A landscape with many valleys, sampled at points; each row gives a point and its height.
A ball rolls from a point to whichever of its 4 nearest points has the largest drop for the distance, and stops where none of them is lower. Distance is the straight distance between rows; heights are no part of it.
tudon (h 55): [ 21   3  24   5   6  -8  12  15   9  -1   2 -23  13 -12  14  -2  11 -14
   6  -8   5  -7  16   2  13 -11 -27 -10  -8]
kigo (h 250): [ -8  18 -11 -10  35   0 -20   2  12  -1  -8  29   3  -8  -7   5  -3  11
   4  21   3  12   7  12   7   3  14 -17  -2]
bok (h 146): [-27  -5 -20  -6  -9  13   3 -19  -8 -10  -4  51 -10 -10 -25  -3   7  -2
 -13   3 -20  22  -7   3 -18  22  29   4   5]
todak (h 708): [-27 -23 -11 -34 -29  31  11 -16  -3   5  10  40 -12  16 -14 -17  -9 -11
 -27 -25 -32  19 -29 -18 -26  36  22  39  -1]
dage (h 173): [-20  19 -12  -2  41  -3  -4   4   4 -12 -19  37  -2 -14 -16  -2   9   9
 -13  22   3  26  -2  19  -5   5   5 -23   8]
siraz (h 498): [  1  -3  -4  -1 -32  14 -12 -12  -8  -7  -1   0  -4  -2 -15   5   0  11
   7  -4  -7 -14 -11  -2   0   1  14  -3 -10]
dore (h 306): [ 10   1  -1   0 -20  25 -14 -11  -7  -7   5  -3   2   3 -14  11 -11   0
  19  -1  -5 -18  -8 -12  19  -2  14   9 -16]
Kisa (h 496): [  2 -14  19   6 -64  15   9 -12 -36  -6   9 -19   2  12  -3  -6  -4  -2
 -16 -11 -21 -15 -23 -17   2  -8  16  18 -26]
mefu (h 200): [-23 -25 -17   3 -41  -3  17  -9 -29   5  -2   8 -15  15  10 -15  -6  11
 -37  -4 -10  11 -27   1 -24   9  -1  17   5]
bikal (h 326): [ 12  -4   9   7  10  20   9  -2 -17  12  30 -35  10  23  -3  20 -13  -5
   8 -21   9 -11  -4 -12  12 -20 -23  19 -18]
supe (h 402): [ 18   4   0  -5 -16  23 -30 -11  -3  -6  12  -5   6  11 -10  21 -12  -2
  30  10 -13 -17  -1 -27  27  -5  25   1 -21]
Lerun (h 64): [ 13  -1  14  10  10 -20  22  11  16   6  -3 -25  16 -12  16  -6  21 -13
   3  -8  15   0  16  12  -1  -4 -22 -14   2]
Feb (h 195): [  1  13  -5  -4  -3   1   0   8  12 -14  -7  13  -4 -21   4  -1   9   4
  12  13  -1  -2   6  14  12   3   5 -18   2]
Rurim (h 254): [ 27  -5  38  12 -13  27  25  10 -19  -6  24 -27   7   8  13  15   1 -25
   2 -25   4 -19   6 -16  18 -39 -18   1 -31]
beso (h 227): [  9  12   7 -11  -4  10 -26   0  16 -11   2   9   6  -2   6  17  -5   4
  28  24  -8 -14   6 -16  24   7  16 -11 -13]
kiv (h 169): [-10  -9 -31 -18  20  17 -20 -15  -6   2   6  45 -17  19 -27 -16 -20  -8
 -35 -13  12  10 -25 -10 -24  20  -2  25  21]
rirop (h 140): [  4   0  14  13  12 -38  31  15  10   5 -34 -14  26  -1  22 -15  25  -9
  -9 -10  14  24  12  16 -36  -1 -28 -10  14]
Zifer (h 203): [  2  -6 -26 -10   2  23 -25 -20  -7   9  12  17  -3  11 -18  14 -16  15
   8  -1  -3 -14 -10 -17   8   8  23  12  -3]
lun (h 72): [-26  19 -10   7   8  -4  15  -8   5 -25 -26  55 -16 -29 -22  -7  21   2
 -23  30 -16  32   0  12 -13  18  26  -9   7]
Lop (h 211): [-26   8 -16  -4  55  -7  -9   2  -1   3  -4  11   4   9 -17  -4  -6  11
 -12   4  24  21 -11  18 -17  10  -5  -3  16]
goved (h 272): [ 44   0  46   6  -8 -14  23  -1  24  -3 -15 -13   3 -43  29   3  -6   2
  16   4   1 -18  54  -5  23   1  11 -18  12]
sofes (h 119): [ -5  -3   4   8 -23 -18   6   6  -9  -7 -17  -2  -7  -9  11  -9  11   1
  -1  -4  -1   3  -2  13 -10  -6 -15  -8   1]
roli (h 136): [ -8 -12   6  20 -28 -17  10   4 -30   1  -4 -21   2  10  16   0   5  -4
  -9 -21  -1   5 -11  15 -16 -12 -39   5 -11]
gipu (h 289): [-10  -1 -12   4   1   6  -4  -3 -14   0   1   1  -8   2  -8   0   0   4
   5  -5   6   2 -14   6  -7   1  -8  -8   3]
fip (h 291): [ 22  10  22 -19  18 -11 -11  10  33  -2  -4   5   3 -31  23   5  -3   4
  24  29 -14 -12  54  -9  32   1  20  -8  15]
forit (h 251): [-25  -1 -23  -7  -1   7   1  -8 -19  -7  -9  28 -15  -9 -21  -2   2  11
 -13  -1  -7  13 -12   6 -16  11   9  -3  13]
Zota (h 26): [-17  18  -6  -8  54 -16 -15  17  25  -3  -2  19  11  -9   1   2  -3  13
  -1  27  14  15  11   7   6   3  11 -16   8]
vumon (h 256): [-14 -10 -18 -16  -6  29  -8 -25   0  -6   9  40 -16   6 -26  -3  -2   6
 -10 -10 -25   9 -16 -10 -21  27  32  18   7]
div (h 554): [-18 -19 -14 -15 -41  26  -1 -23  -9  -1   9  22  -7   2 -17  -5  -2   7
 -11 -14 -19   3 -16  -7 -15  20  23  23  -4]
mune (h 197): [ -7  16   8  -4  38 -19   8  18  27  10  -1 -18  20 -13   4  -8  16   0
   4   2  14   8  12  15  -8   1  -9 -12   8]
Fim (h 113): [-13  -9 -16   3   5   7  -1 -11 -17  12   1 -13  -8  17  -7  -3 -12   3
 -16 -28   3  -5 -25   0 -17  -1 -24  10  10]
Nikev (h 103): [ 27  -2  23   2 -12   4   9   6   3  -9   9 -18   3  -5   8   2  -3 -20
  15   0   2 -18  11  -4  30 -17  -2  -7 -15]
Dor (h 403): [ 14  21   1   2  41 -20 -18  15  34  27  27 -24   5  11   2  11  -2 -12
  16  12  12  -4  32 -21  22 -24   4   9 -10]
Pefo (h 74): [  6  20  12 -15   6  -4 -10   5  25 -10 -14  22  -1 -28  13   5   4   9
  17  30 -11  -3  24   3  17  12  12 -21   7]
ledab (h 246): [ 20  -3  31  -2 -31 -10  12   9  23 -23 -19   9  -4 -31  21  -9  10   1
  13  13 -11  -9  29   8   8   7   8 -19   4]
diz (h 239): [  3   5 -19  -7  20  13 -33  -8   3  16  15  11   1  14  -8  14 -14  11
  19  18   2 -13  -6 -15  17   5  22   2  -3]
veg (h 276): [ 20  -6  38   7 -37   1  20   5   6 -19  -7  -8   0 -18  21  -6   7  -9
  11  -3  -5 -22  17  -1  17 -11  -3 -11  -6]
Ges (h 137): [-14 -15 -21  -4   5  -2  -6 -11 -23  13   2   0 -13  31  -6  -4 -16  -4
 -32 -30   8   0 -41 -18 -26  15 -36  27  23]
sezop (h 226): [-20 -18 -11  14 -49 -17  21  -5 -32   9  -5  -2  -9  23  13  -6  -6  10
 -40 -21  -9  16 -37  -2 -26   7  -8  25   2]
bunak (h 312): [-13  10   0  -7  46 -19   1  14  17   1 -14  -4  11  -4   0 -16   6  10
  -4   9  19  11   6  20 -12   2  -6 -17  17]
bemi (h 101): [  9  10  13   4  27 -15  10  20  24  14  12 -30  20  -7   3  -3  15 -14
   5  -3  16   1  17   4  -1  -4 -15  -7  -1]
nafad (h 175): [ 14  -2  24   9 -20  -1  13   5 -11  -3   8 -24   3   4   8   1   4 -20
  10 -17   3 -18   2   2  11 -20 -27   2 -20]
zarov (h 155): [  3 -14 -10   4 -12  20  -4  -8 -25   8   9 -14  -2  16 -10   3 -13   3
  -5 -29  -4 -16 -26 -13  -2  -1 -16  21  -1]
Bisa (h 330): [-27 -11  -7   1 -43  14   8 -11 -13  -5  -2  19  -3  -7  -8  -8  12   2
 -12   3 -19   9 -11  -1 -16   9  24   2   1]
des (h 320): [ 22   0  -6   3   7  25 -21 -10  -3  10  31 -16  -3  29  -9  19 -16  -1
  27   5   0 -18   2 -30  41 -12  19  10 -15]
bofuf (h 174): [  9  -5  11  13 -43 -26  23  16   2 -15 -26   1  -5 -18  28 -18  18  -8
  -6   3   2   3  16  24  -8  -1  -9 -14  10]
Korek (h 353): [-14 -17 -12 -15 -41  21  -1 -19 -19   5   9   4 -12  11 -13 -10 -10   4
 -21 -23 -16  -5 -31 -14 -16  16  11  33   1]
zevek (h 292): [ -2  13  -4 -11  28  -1 -31  -1  20  -2  -2  19   5  -5   2   9  -5   2
  21  28  -8  -4  15  -9  23   0  15  -6  -4]
tivom (h 304): [  2   2  -7   5  22  10  -7  -3 -11  14  18 -28   2  10  -7   7 -14  -1
  12   0   8 -12  -7  -6  14  -5  -6   3  -8]
Sefup (h 118): [-21  -6 -17  13 -11 -21  16   1 -24   1 -22   1  -5   9   2 -11  11   5
 -18  -4   3  25 -16  23 -33  -1 -17  -9  10]
vot (h 545): [-13 -26  -1  -4 -54  15   2 -16 -28   2   9  -3  -3   7 -12 -10  -6   6
 -15 -14 -18  -4 -29 -17  -7  12  20  25 -11]
vog (h 237): [ 16 -14  25  20 -37 -21  27  16   8 -15 -34   4  -9 -31  31 -17  15  -1
  -2   8  -7   3  33  23 -10  -1  -1 -15  17]
zuv (h 161): [-13   2  -8  11  -1 -30  23  17  -9  -4 -37   0  -4  -1  21 -16  18  -5
 -15   1   3  36  -1  26 -31  -4 -21 -14  15]
miki (h 167): [ 14  14  15 -12  39 -34 -21  16  57  25   7 -23   2 -15  12   6  -4 -10
  10  16   7  -4  57 -12  12 -15  13   5  16]
muro (h 234): [ -9  10  11  -2 -27  -3   7   8  20 -27 -24  31  -8 -29   6  -4  20   6
   7  23 -14   5  23  16  -1  13  10 -20   9]
Vanul (h 138): [ 21  14   9   2  27  -3   5  16  24  16  31 -31   6   8  -2  18   2 -16
  17  -4  17  -4  25 -11  11 -23  -7   7 -16]
bizin (h 149): [-18  15 -10  -9  71 -18 -13  11  10  -4  -5  20   7   6 -20 -11  -1  11
 -17  20  27  33   7  17 -14   4  10 -10  16]
dured (h 279): [ -5   9  -6   8  13   4 -12  -5  -5   3   6 -13   2   9  -6   7  -6   2
   7  -4   8 -13  -8   7   9  -1 -12  -2  -4]
silid (h 78): [ 25  13  17  -4  22 -12  10  15  31  17  18 -38  20 -11   6   8  13 -19
   7   2  19  -5  32 -16   8 -16 -14   4 -12]
fevu (h 48): [  7 -11  29  16 -55   5  11  -2 -18 -19   0 -12   0  -3   9  -6   8 -10
   1  -2 -14 -18  -4  -5   4 -10  11   1 -24]
gige (h 205): [ 23  16  14  -3  20  -9   4  15  30  15  26 -24   9  -3  16   9  -1  -8
  21  12   5 -10  28 -13  31 -13   2   1 -13]
Nute (h 329): [-14 -18   7  12 -62  -7  17   0 -28 -13 -11  -8   2  -8  20 -14   8   5
 -15   3 -14   3 -12   9 -17   1  14   4 -14]
dav (h 184): [-18   0  -6   9 -13 -25  28  15  -2 -12 -39  21 -13 -18  11 -20  25   0
 -10  19  -4  29   8  27 -24   1  -7 -22  17]
seseb (h 452): [  6 -17 -16 -18 -15  33 -34 -30   4   3  18  22 -13  25 -23  14 -14   2
  17 -11 -28 -13 -13 -34   7  23  35  18  -8]
lat (h 240): [-13  14 -15  -1  28  -2  -3   4   4 -10 -14  19   2  -9  -6  -1   3   9
   4  11   6  13   0  17  -8   6   5 -22  10]
zakip (h 210): [-30 -13 -14  14 -50 -17  24  -2 -26   4 -17   1  -6  11  19  -6  -2   6
 -28  -9  -8  18 -25  12 -26  -4  -7  14  -7]
zar (h 215): [-12  -3 -26  -4  22  15 -18 -15  -8  12   5   9  -5  15 -16   8 -13   8
   0  -6   7  -7 -15  -1   1  10   0   0   7]
nuz (h 277): [ 20  -7  26  10 -39  30   7   2 -13 -19  20 -28   3  16  -8  17  -1 -14
   8 -16 -16 -28  -9 -23  23 -26   9   7 -29]
nul (h 242): [-22   9 -16   3   6  -4   8   2  -8 -10 -20  31 -13 -14  -7  -9  14  11
 -14   9  -2  23  -6  14 -22   7   4 -16   5]
Las (h 89): [  2   5   9   6  26 -21  20  16  13  16  -4 -27  25  -8   8 -11  16  -9
  -1  -6  19  10   9  16 -16  -4 -23  -9   4]
nuvi (h 224): [  6 -15  13  20 -17   2  14  -1 -30   0   3 -27   6  15   4   6   2 -10
  -6 -27  -1  -8 -12 -10  -3 -26 -38   9 -19]
Rilot (h 225): [ 19  15  25 -11  32 -21   4  16  49  16  -3 -23  11 -22  14   3   3  -1
   9   9  12  -6  38   1  11   0   1  -9  11]
mub (h 148): [ 11  10  23  -3  29 -24  15  17  40  12  -5 -26  16 -27  17 -10  22  -2
   4   5  18   1  31  11  -3   3 -10 -18  18]
Mosip (h 445): [ -9 -26   3   1 -64   4  17 -10 -36   9   9 -10  -7  15  11 -15  -9   4
 -27 -22 -21  -4 -34 -14 -15   7  11  33 -11]
Mut (h 63): [ 28   5  25  -1  14   0  15  17  18  11  18 -32  15  -9   7   9   8 -23
   8  -7  20  -5  23 -11   6 -22 -23  -3 -14]
fotik (h 128): [-10 -19   0  24  -9 -16  14   5 -35   9  -2 -25   5  24  10   2   1  -3
 -16 -25   4   6 -21   2 -23 -13 -45  23  -6]
Fubug (h 245): [ 35   7  32 -13  -4  -9  -2  -1  26 -12  -9  -4  -1 -36  28   0  -4   5
  24  17 -12 -21  51  -5  34   3  16 -12   9]
rekoz (h 264): [ 13  -7 -19  -5  11  22 -29 -21   3   9  21   3  -2  23 -18  13 -18   3
  15   0   1 -20  -7 -21  25   1  20  10  -5]
som (h 247): [-17  -7 -22  -1  37  -3  -5  -4 -16   4  -4   5  -8  15 -18  -7 -11  12
 -25 -12  15  12 -28   7 -21  13 -16   4  24]
boro (h 190): [ -9  25  -1  -8  53 -21 -15  16  43  19   9  -7  11   4  -1   3   0   3
   5  19  16   4  22   5   7  -4  15  -7   3]
fivi (h 81): [-19  20 -10   2   1  -1   6  -2  12 -27 -24  45  -8 -27  -9   1  21   6
  -7  29 -19  20   7  10  -7  13  14 -10   9]
mumup (h 303): [ -4 -22  -7   8 -33  -2   9 -11 -26  15   5 -12 -11  30   7  -7 -12   4
 -30 -32  -3   2 -39 -11 -18  -1 -37  34  -1]
ganeb (h 181): [ -2  -7 -21   0  28  13  -6 -11 -11  21  23 -15  -1  25 -19  10 -19  -2
   0 -19  12 -11 -19  -3   2   5 -17  24  11]
Gane (h 100): [-19   8 -20   2  11   3   0 -24   1 -22  -6  54 -14 -13 -33  -2   5   2
 -14   8 -18  30  -3   0 -17  21  34   6   9]
golad (h 419): [ -8  11  -5  -8   8  12 -23  -1   6  -8  -4  20  -1  -2  -6  14  -4  12
  10  17  -7  -3   3   4   9   3  18 -14  -3]
fedi (h 228): [ 36   5  27  -3  -6  -4  14   9  20  -8  -1  -9   6 -21  19  -2   0  -7
  16   8   4 -15  30   0  26  -2  -3 -14   6]
Sulok (h 296): [-20 -13  -3   9 -51   5  10  -8 -23  -5  -2   8  -3  -3   0  -7   8   6
  -9   1 -14  -2 -14  -2 -15   3  14   4  -9]
pofa (h 354): [  9  -9  11  11 -41  14   1 -11 -25  -4   5 -18  -2   5  -4   4  -5  -4
   4 -18  -7 -19 -15  -6  10 -13  -2  10 -20]
Lutut (h 145): [-12  18  -3  -7  -3   7  -9  -8  12 -24 -13  38  -7 -24  -5   5   8   5
   8  25 -19   7   2   4   3  15  18 -16   0]
zefal (h 233): [  2   0  16  -1 -19 -11  13  14  17 -15 -21  16  -7 -24  19  -8  12   2
   8  13  -4   0  21  18  -1   1   2 -23   6]
meso (h 196): [-13   3 -10   7  14 -24  17  15  -4 -13 -34  20 -15  -3   1 -17  17   3
 -18   9   8  33   1  22 -25   2  -8 -23  15]
tipin (h 321): [-12  11  -9  -1  35  -3 -13  11   6   8   0   1   4  -3  -5   2  -5   9
   5  12  19   2  -7  15   3  -1   9  -9   5]
duti (h 45): [ 35   2  33  10   1   2  21  11  10  -3  16 -21  13 -10  14   6   8 -24
   8 -12  10 -10  21  -6  17 -20 -17  -4 -13]
Lelur (h 267): [ -6   6  -4   5  24  -9  -1   5  -3   1   0 -15  11   6  -4  -1   5   3
  11  -5  11   2  -4  14  -3   2 -17 -10   1]
ser (h 363): [ 17  -2   0   5 -14  27   0 -11 -22   3  18 -26   4  21 -11  20 -13  -9
  12 -18  -3 -23 -12 -23  21 -14  -8  19 -18]
nedi (h 214): [ 18  -2  16  12 -17 -22  26  12   5  -8 -22  -9   3 -18  30 -11  17 -12
   0  -2   5  -1  17  21  -9  -4 -15 -18  12]
fute (h 150): [  2  -2   5   6  -9  -9   8   9  -8   1  -3 -17   4  -5  10  -4   6 -10
   7 -10   3  -6  -6  11  -2 -10 -19  -9  -8]
dute (h 160): [-25  -9 -13  13 -29  -9   7  -7 -25   1 -18  11 -12   5   3 -11   2   7
 -24   3  -2  20 -25   8 -28  -5  -2   4   7]
Tek (h 341): [-17 -11  -2  12 -49  -6  15   9 -16 -15 -16  13  -1 -12  15 -11  18  -1
  -9  16  -9  12  -6  10 -15   5  11  -5  -5]
Viso (h 235): [ -2   3   4   3  -3 -19  19  16  14 -15 -32   5  -1 -22  20 -13  22   6
  -1   7   5  17  20  25 -11   1 -14 -25  17]
Tokam (h 143): [ 10 -11 -28 -12   3  29 -23 -20  -3  15  15  12 -10  27 -24   2 -24   2
   5 -16  -2 -19 -24 -15   3  14  11  22   7]
did (h 336): [ 13  -3 -20   8  28  14 -16  -7  -2  26  41 -17  -3  34 -14  17 -29   1
  21  -1   6 -17  -5 -27  30 -11   8  19  -5]
gumo (h 350): [  9   9 -11   2  33   7 -16   0   7  22  37 -23   4  21  -6  14 -11  -6
  23   9   7  -8   7 -21  28 -20   4  11 -15]
tafem (h 213): [ -9  -2 -17  -1  46   0 -15  -5  -3  13  13  -6   3  20 -18   7 -16   2
  -2  -4  19  -5 -15  -1   2   8  -2  10   5]
bupip (h 163): [ -2  -9 -28 -10  30  15 -24 -11 -10  18  13   9  -8  26 -19   6 -28  -5
 -11 -18  10 -14 -30 -11   1  18  -1  23  16]
fuza (h 108): [-10  28  -7   1  27   0  -8   1  17 -23 -17  50  -5 -23  -9   7  10   7
  -5  32 -16  24  11   4   1  10  19 -21   6]
Lanir (h 244): [  5  -1 -26  -1  36  10 -20  -9  -3  26  34 -11  -1  31 -14  14 -23  -1
   5  -5   5 -14 -15 -19  16  -2   6  22   3]
nar (h 274): [ 11  16  -4  -3  23   2 -27   0  13  12  27 -14   3  14   2   5 -11  -2
  28  24   3 -14  18 -22  36 -15  15   3 -12]
baziz (h 191): [ 10  15  -2 -10  22   2 -20   0  17  10  17  -4   3   4   2  10  -9   4
  23  24  -3 -15  20 -13  29  -3  17  -7  -8]
babiz (h 400): [  4  -1  13  -2 -32  15 -12  -4   0 -17  -4   9  -2  -7  -3   6   6   2
  10   9 -12 -11  -2  -7   7   9  17  -7 -14]
nipa (h 44): [  1  22   2 -19  43 -22 -21  14  36  15   2   6  10 -14  14   0  -9   4
   7  32   2  -5  39  -5  21  -3  18 -11  11]
bodi (h 352): [-12   0 -23  -4  21  14 -10 -12 -14  -2   0  26 -16  -3 -17   6  -7  12
 -16  -5   2  13 -18   7 -16  10   8   5  15]
zafin (h 290): [  3  -2   1   9 -13  13  -9  -7 -14   3  10 -12  -1   2  -7   6  -6   3
  10 -12   1 -13 -13   3   9  -6  -5   1 -10]
Pidom (h 243): [ -8  10  -5   2   4  -2   7  11   6 -14 -22  16  -6 -22   1  -7  14   8
  -1  16  -2   9   4  23  -7   6   0 -23   7]
Fur (h 180): [ -7  26  -2 -11  32  -4 -22   3  24 -16 -14  44   3 -22   2  11   3   7
   6  36 -14   9  18   6  11   9  23 -14  11]
Pozu (h 58): [  0  -7  -1  20 -26 -25  21   9 -17  -4 -23  -6  -1  -1  21 -10  10  -7
  -6  -5  -1  11  -4  22 -19  -8 -19 -10   1]
pov (h 293): [ 15 -10  20  11  -9  28  16  -2 -20  -4  28 -31   9  18  -4  19  -9 -17
   5 -23   4 -16  -6 -19  18 -39 -25  15 -28]
dake (h 365): [ -8   0 -11  -8 -14  20 -11 -16   2 -11   1  37  -4  -6 -20  10   4   7
   4   3 -18   7 -11 -10  -7  15  34   3  -2]
tafe (h 95): [-15 -16  -6  15   0 -13   8  -4 -27  15  -6 -16  -4  27   7   0  -1   4
 -20 -21   8   9 -30   7 -27  -3 -43  12   9]
kor (h 94): [-14  -8 -16   7   0  -8   0  -6 -24  -2  -9  -8 -13  16  -2  -4  -3  11
 -19 -12   9  10 -24   9 -23  -1 -26   8  13]
Nof (h 241): [ 17  19  10  -8  11   0 -13   4  16   0   1  -1   4  -8  14   5  -1   1
  21  17   3 -10  16   6  22   3   7 -13  -6]
Kasev (h 219): [  6   4  16  -4 -28   2   0   0   0 -17  -6  -3  -2 -15   7  -1   5  -3
  13   5  -3 -14   3   4  13  -3   3  -7 -12]
bivu (h 179): [ 25  15  20 -11  -6   2  -6   4  24 -13  -3   4   6 -24  21   7  -1   4
  22  24  -3 -12  28   2  24   6  10 -17  -2]
faza (h 299): [-17   6 -25  -3  47  -2 -11  -8  -9 -13  -7  41 -10  -5 -29  -2 -10  14
 -22   9   9  24  -7  11 -13  12   3  -3  13]
Sefa (h 376): [-15   5 -21 -10  11   8 -17  -8  -4  -6  -6  31  -5  -5 -19   9  -2  11
  -4   6   0  11  -9   5  -8  10  13  -5   5]
Pas (h 32): [-21   5 -12  -1  49 -15   8   4  -6 -14 -29  22  -5   0 -18 -16  10  10
 -23  14  16  38  -5  24 -24   4  -6 -15  18]
lefem (h 280): [ -4  -4 -26 -12  14  20 -20 -16  -8   3   5  32 -10   9 -25   3 -18   8
  -8  -9  -2   1 -14  -5  -8  15  17   7   9]
pizo (h 223): [ 27  12  26  -9  21 -14   0  10  38   9   8 -16   9 -22  18   7  -2  -5
  18  15   7  -8  44  -2  22  -7   8  -7   6]
kuva (h 252): [  7  24  13  -7  45 -29  -9  16  55  22   8 -24  18  -6   6  -4   5  -5
   6  10  11   5  42  -9   6  -7   6   5  11]
Peruz (h 436): [  1  -8  -5  -9 -17  29 -33 -20   3  -5  14  24  -1   7 -19  16  -6   3
  20   2 -24  -5  -2 -24   7  15  38   2 -23]
lom (h 249): [  7   4   5   0  10 -14  11  15  23  -8 -22  11  -1 -26  17 -11  20   5
   6   9   2   3  19  20  -4   3  -5 -26  14]
lupu (h 120): [ -4  -6   4  12   5 -27  18  15   2   3 -16 -25  16  -1  21  -9  18  -7
  -3 -12  13  15  -1  19 -16   0 -34  -7   8]
sirif (h 131): [  0 -14 -26 -18 -10  19 -15 -14 -12   8  11  21 -13  18 -19  -7 -22   4
 -14 -23  -4 -14 -27 -12 -11   9   3  25  10]
navun (h 281): [  2 -12   6  11   8   4  10   3 -24   8  16 -32  11  14   0   6   4  -7
   0 -25   9  -7  -4   1  -6 -16 -39  12 -14]
numep (h 248): [-12   6 -10   3  31   1  -6   1  -8  11   7 -14   5   7  -9   1  -5   2
  -4  -8  15   4 -15  14  -5   2 -12  -1   3]
fet (h 121): [-20 -12 -21   3 -17   3   3 -10 -27   6  -5  12 -15  13  -6  -9  -7  11
 -23 -13  -3   9 -27   2 -31   9 -13  10  17]
Bos (h 238): [ -1 -17   2  10 -40  -1   6  -7 -31   4   9 -17  -7  13  -5  -5  -7   1
 -12 -24  -8 -12 -25 -11  -4  -6 -18  23 -11]
mor (h 90): [-16 -14 -26  -9  -2  14  -8 -16 -18   5   4  15 -12   6 -17  -5 -15  10
 -20 -17  -6  -1 -25  -3 -22   5  -6  18  10]
bogod (h 418): [  9 -10   3  -4 -29  29 -22 -12  -7  -5  11  -4  -5  16 -20  15 -17   2
  11 -12  -9 -12  -9 -25  14   8  25  14 -15]
loku (h 41): [ 30  -4  37   2  17 -16  25  14  35  13  10 -36  18 -22  10   6  12 -15
   0  -4  15  -9  41 -12   4 -12 -16  -3   0]
bope (h 212): [ -3  21   5  -9  32 -20  -3  17  30  -5 -12  12   4 -14   9  -6  10   9
   4  18   9  15  24  17   3   6   1 -26  18]
lan (h 158): [  0  -1  10   7 -40   0   2   9  -1 -20 -15   9  -6 -16   5  -8  14  -1
   8  10  -3  -7   5  13   3   0   2 -10  -4]
Muru (h 361): [-25 -27  -8  -6 -54  11  15 -17 -29   0   3   5  -2   6   0 -13   3   5
 -22  -9 -23   4 -25 -10 -16  15  21  20  -9]
Maf (h 335): [ 13   1  -7   9   1  19 -10  -8  -8  10  23 -17   4  15  -6  15 -13  -3
  20   2   4 -22  -4 -16  29  -7   4  10 -14]
tibas (h 253): [ -1  11 -14   0  42  -6 -18   5  12  26  23 -14   7  19  -7  14 -14   1
  21   8  14  -4   7  -5  13  -6   9   2  -6]
Sep (h 139): [-10  -2  -2  11   9 -21   8   4 -22   3 -13 -22   6  11   4  -6   8   0
  -4 -16   5  12 -14  15 -23  -5 -30  -5   0]
pada (h 126): [  3  15   0   2  34  -8  -1  10  16  13  18 -28  12   6  -2   7   3  -6
  11  -1  17  -4  15   4   9  -7  -8   3 -13]
geg (h 164): [-16 -17  -9  -2 -29   8   2 -16 -24   9  -4  -6 -11  12  -6  -6  -4   6
 -10 -22  -2   1 -30   1 -14   1  -8  10   4]
visu (h 362): [ 24  -6  17  -1 -35  32 -17 -12 -10 -15  12 -17   0  16 -10  15  -7  -5
  17  -7 -15 -18 -13 -25  32 -10  27   8 -26]
ganu (h 273): [  8 -17  13  18 -28  12   8  -7 -34  -2  12 -24   5  15   3   7  -6  -4
   0 -28   0 -10 -12 -11   9 -20 -24  15 -24]
bir (h 221): [ -8  -4   3   3 -41   6   0   1  -6 -14  -7   4  -4  -9  -7  -8  11  13
   2   7 -10  -4  -3   2  -5   5   8  -7 -10]
Rodem (h 162): [ 27   8  19   7   9  16  12  10  -1   5  32 -33  19   4   4  16  -7 -23
  17  -7  12 -15  13 -10  21 -29 -14   3 -21]
Pav (h 9): [  7   4   1  -5   6  15 -22  -7   6   2  11   1   2   5  -6  13  -8   2
  26  14   0 -16   1 -11  25  -5  12   1 -11]
tefos (h 204): [ 18  16  13  -7  19  -8   1  14  22   8   9 -20   8 -12  12   3   3  -5
  20   6  10  -5  21   3  21  -2  -3 -13   1]
Bek (h 166): [  8   9  13  -1  32 -29  24  16  30   8 -21 -17  19 -10  12 -18  24  -3
  -6  -4  16  13  19  13 -19  -1 -16 -14  14]
guvel (h 141): [-11 -11 -22 -26 -10  26 -10 -15  -7   5   7  37 -19  17 -23 -15 -25  -7
 -28 -21  -7   1 -34 -17 -30  20  -1  27  13]
mivo (h 288): [-15  10   0  -6  34 -15  14  17  16 -10 -27  11   4 -14   8 -12  17   8
  -4  10   6  27   8  24 -15   4  -4 -26  19]
Zatek (h 332): [ 16   8  12 -21   7  -3 -26   4  23  -8  -5  16  10 -15  23  16   2   5
  28  43 -20 -14  40 -16  34   5  26  -6  -2]
sogif (h 168): [ 15  11  12  -4   3   0   0   5   7   5  15 -17   5  -1   8  10  -2 -12
  22   4   8 -12   8   0  25 -12  -3  -7 -16]
Sut (h 417): [ 17 -10  -1  -5 -21  26 -39 -23  -1  -5  18   4  -1  24 -13  22 -14   1
  23   6 -20 -10  -1 -39  27   2  41   2 -21]
tikef (h 209): [-13  -5   4   5 -27 -11  25   9   6 -20 -25  21 -13 -18  18 -11  23   0
  -9  19  -6  18  12  26 -12   5   1 -18   8]
dufu (h 218): [ 24  -2  43  14 -40  10  18   1 -14 -19  10 -26   3   4  13   2   4 -24
   5 -12  -6 -23   4 -10  19 -28 -11  -2 -24]
nemu (h 65): [-17 -13  -9  20 -23 -17  13  -6 -34   9 -15 -12  -9  15  10  -7  -4   2
 -18 -15   0  14 -26  16 -19  -2 -23  11   6]
nonok (h 255): [-12  -2 -28  -8  57   6 -16  -4  -4   7   7  17  -5  16 -25  -6 -17  13
 -20  -6  25  13 -12   4 -17  15  -3  10  24]
dib (h 165): [-16 -18 -19 -19 -24  16   1 -15 -15  13   3  23 -19  13 -14 -15 -14   3
 -31 -20 -15   7 -33 -11 -27   8   5  25  20]
bol (h 170): [ -6  -9 -30 -17  30  10 -17  -8 -11  13   4  21 -13  26 -25 -13 -27  -6
 -29 -24  11   2 -37  -7 -18  16 -17  23  18]
gak (h 193): [-15   2  -7  12  22 -26  19  12  -7   0 -26 -13  12   6  13 -15  22  -3
 -13   0  14  27  -5  28 -28  -6 -20 -20  15]
Gagig (h 79): [ 20  -3  23   4  13 -25  25  13  26   6 -18 -17  19 -28  20  -7  14  -7
  -4  -4  14   2  30   9  -2   6 -18 -15  18]
fafil (h 236): [ 26   5  23  -8  19 -20   9  10  34   7   2 -16   5 -29  21  -4   7  -1
  14  11   5  -8  38   7  16   3  -2 -12  12]
silog (h 232): [ 24   4  30  -5 -29  13  -5   4   7 -16   1  -6   1  -5   5  11   0 -11
  22   7  -2 -20   7  -6  26  -6   9  -6 -19]
bulud (h 231): [-29 -20 -17  12 -55 -11  28  -4 -26  -2 -19   8  -6   4  19 -13   7  10
 -32   1 -16  25 -24  10 -26   7   9  10   1]
Kemed (h 201): [  0   1   8   6 -24   6  -1   2  -8  -8  -1  -8   3  -4   2   1   3  -1
  11  -4   3 -10  -2  11   5  -8  -7  -3  -7]

Where does a ball stop that starts at each point below?
numep: mor
zar: mor
mub: duti
gumo: duti
Bek: duti
mune: duti
